Points, in no order, along strands that fork and pass close to each other.
In the rows, zero is written as 128.
Two points are linked if the straight distance between their rows is under 42.8. Some points are linked to none.
zedes: [134 150 151 142 151 149 115  74 182 180]
bel: [119 117 155 136  43 157 104 156 105 117]
pab: [ 90 125 101 113 182 112 116 140 128 126]
deno: [121 122 120 122 172  94 160 146 120  91]
Sev: [113 130 150 142  35 155 114 150 130 115]
geb: [171  96 136  90 146  85 188 137 141 102]
nutu: [161 100 188 126  97 144 116 153  52 118]
gab: [183  77 158 100  90 110 154 135 101  96]
kab: [115 158  94 137 155 145  97 105 144 172]
vimoz: [119  74 157 107  75 131  90 146 101 102]
lil: [174  92 186 114  98 137 117 149  59 124]
Naba: [138 108 182 134  81 151 108 162  57 118]
gom: [167 138 113 137 132 181 119  67 129 187]
ramu: [113 169 120 148 139 129 116 103 174 153]
diz: [137  85 188 112 101 139  85 152  71 127]
lani: [125  64 152  97  86 114 103 144 113  94]
kele: [ 93 115 108 111 173  98 129 146 139 107]
Gabo: [169  81 141  95 120  91 174 140 132  90]
Fonof: [131 160 158 151 127 137 132  90 200 155]
beva: [ 82 133 100 122 169 111 103 133 149 132]
vopo: [ 99 156 111 147 143 108 133 135 141 110]
lem: [156 159 140 152 147 162 127  73 145 181]
folop: [118 188 111 168 135 126 138 126 138 127]
feme: [143 154  66 139 121 174 119 103 102 173]
mipul: [136 189 137 167 128 141 141  99 163 153]
Kunut: [108 151 125 151 104 107 144 143 143  87]
meser: [151 189 143 171 135 151 146  93 152 164]
sadap: [155 157 102 146 133 170 117  84 126 184]
num: [149 151  80 141 122 173 116  91 114 181]
Ven: [103 166 106 145 149 125 113 118 159 142]
ninib: [ 93 123  87 112 188 126 108 143 115 145]
rup: [126 116 177 140  72 161  97 166  70 126]
tev: [ 81 134 113 124 137 102 109 129 177 116]
med: [103  87 133 107 102  98 118 141 149  82]
Minu: [128  72 136  88 132  86 146 139 147  85]
das: [135  60 148  88 102 100 124 140 125  86]
zon: [163 105 128  98 170  87 190 142 132 102]
lemok: [172  75 147  93 100  97 162 139 118  89]
zeni: [ 85 137 109 123 152 105 102 130 173 130]
Gof: [ 96 164 109 146 145 115 119 129 152 122]
Mubet: [123 144 154 148  31 154 129 142 154 120]
Gituz: [102 136  75 119 162 148  98 126 112 165]
sez: [187  80 176 104  90 129 127 137  74 119]
volal: [125  84 170 111  83 141  87 152  83 118]
Nodi: [113  86 128  96 153  87 138 144 151  86]
ferig: [116 160  77 141 157 145 124 129  94 144]
kamiz: [124 156 104 136 153 150 100  90 156 183]
Budi: [140 121 113 115 198 107 175 146  98 115]
fev: [ 85 113 119 118 137  96 112 139 165  97]
Kom: [187  74 167  98  88 119 139 135  86 109]
natin: [121 151  65 137 144 159 120 129  86 156]
Votat: [157  95 166 121  73 129 137 150  73  93]
Sisi: [118 112 164 136  56 157  95 162  87 115]
pifu: [133  67 138  90 116  91 136 141 136  83]
ruv: [174 119 124 133 134 184 120  55 129 184]
liri: [140 108 129 110 166  87 174 145 129  91]
lobi: [124 133 105 130 190 112 161 149  91 116]
veza: [138 150 167 148 140 143 131  78 197 166]
kuvu: [124 166 152 156  67 139 147 121 186 124]
siki: [121 172 147 158  94 134 146 113 187 134]
fusup: [116 148  97 142 176 121 150 144  87 116]
Pepa: [136 159  64 142 126 168 124 118  87 161]
gib: [145 114 119 100 199 100 176 147 111 122]
lizi: [121 153 151 150  42 147 138 134 171 119]
vebov: [120 168 134 150 129 128 117 100 188 154]
pavuf: [106 150 114 146 150 104 146 145 129  95]
Tunug: [132 147 123 138 154 153 100  75 168 186]
zefa: [115 156  93 144 168 127 134 140  96 125]
Sut: [ 99  99 119  99 178  90 138 144 143 103]
rebi: [107 150  82 130 157 141  99 119 125 165]
lezem: [ 95 121  78 108 176 138 109 141 102 154]
saf: [114 139 116 139 163 101 152 150 118  94]
zof: [131 184 148 167 107 133 154 110 178 141]

A fork is a point with three links, a tip a point with one. Leave the first point through the second and follow the links. Name the first fork or tip that comes.
beva; zeni | fev
Minu; pifu | diz
Pepa; natin | gib
kab; rebi | pab
lizi; kuvu | meser
feme; num | ruv

Name the points in between on the shortest way along the links from the first point to the second, in order.
vebov; Gof | ramu > Ven
fusup; Pepa | zefa > ferig > natin
kamiz; Ven | Tunug > zedes > veza > Fonof > vebov > ramu
Gituz; kamiz | rebi > kab
Gabo; nutu | lemok > gab > Kom > sez > lil
deno; ramu | saf > pavuf > vopo > Gof > Ven
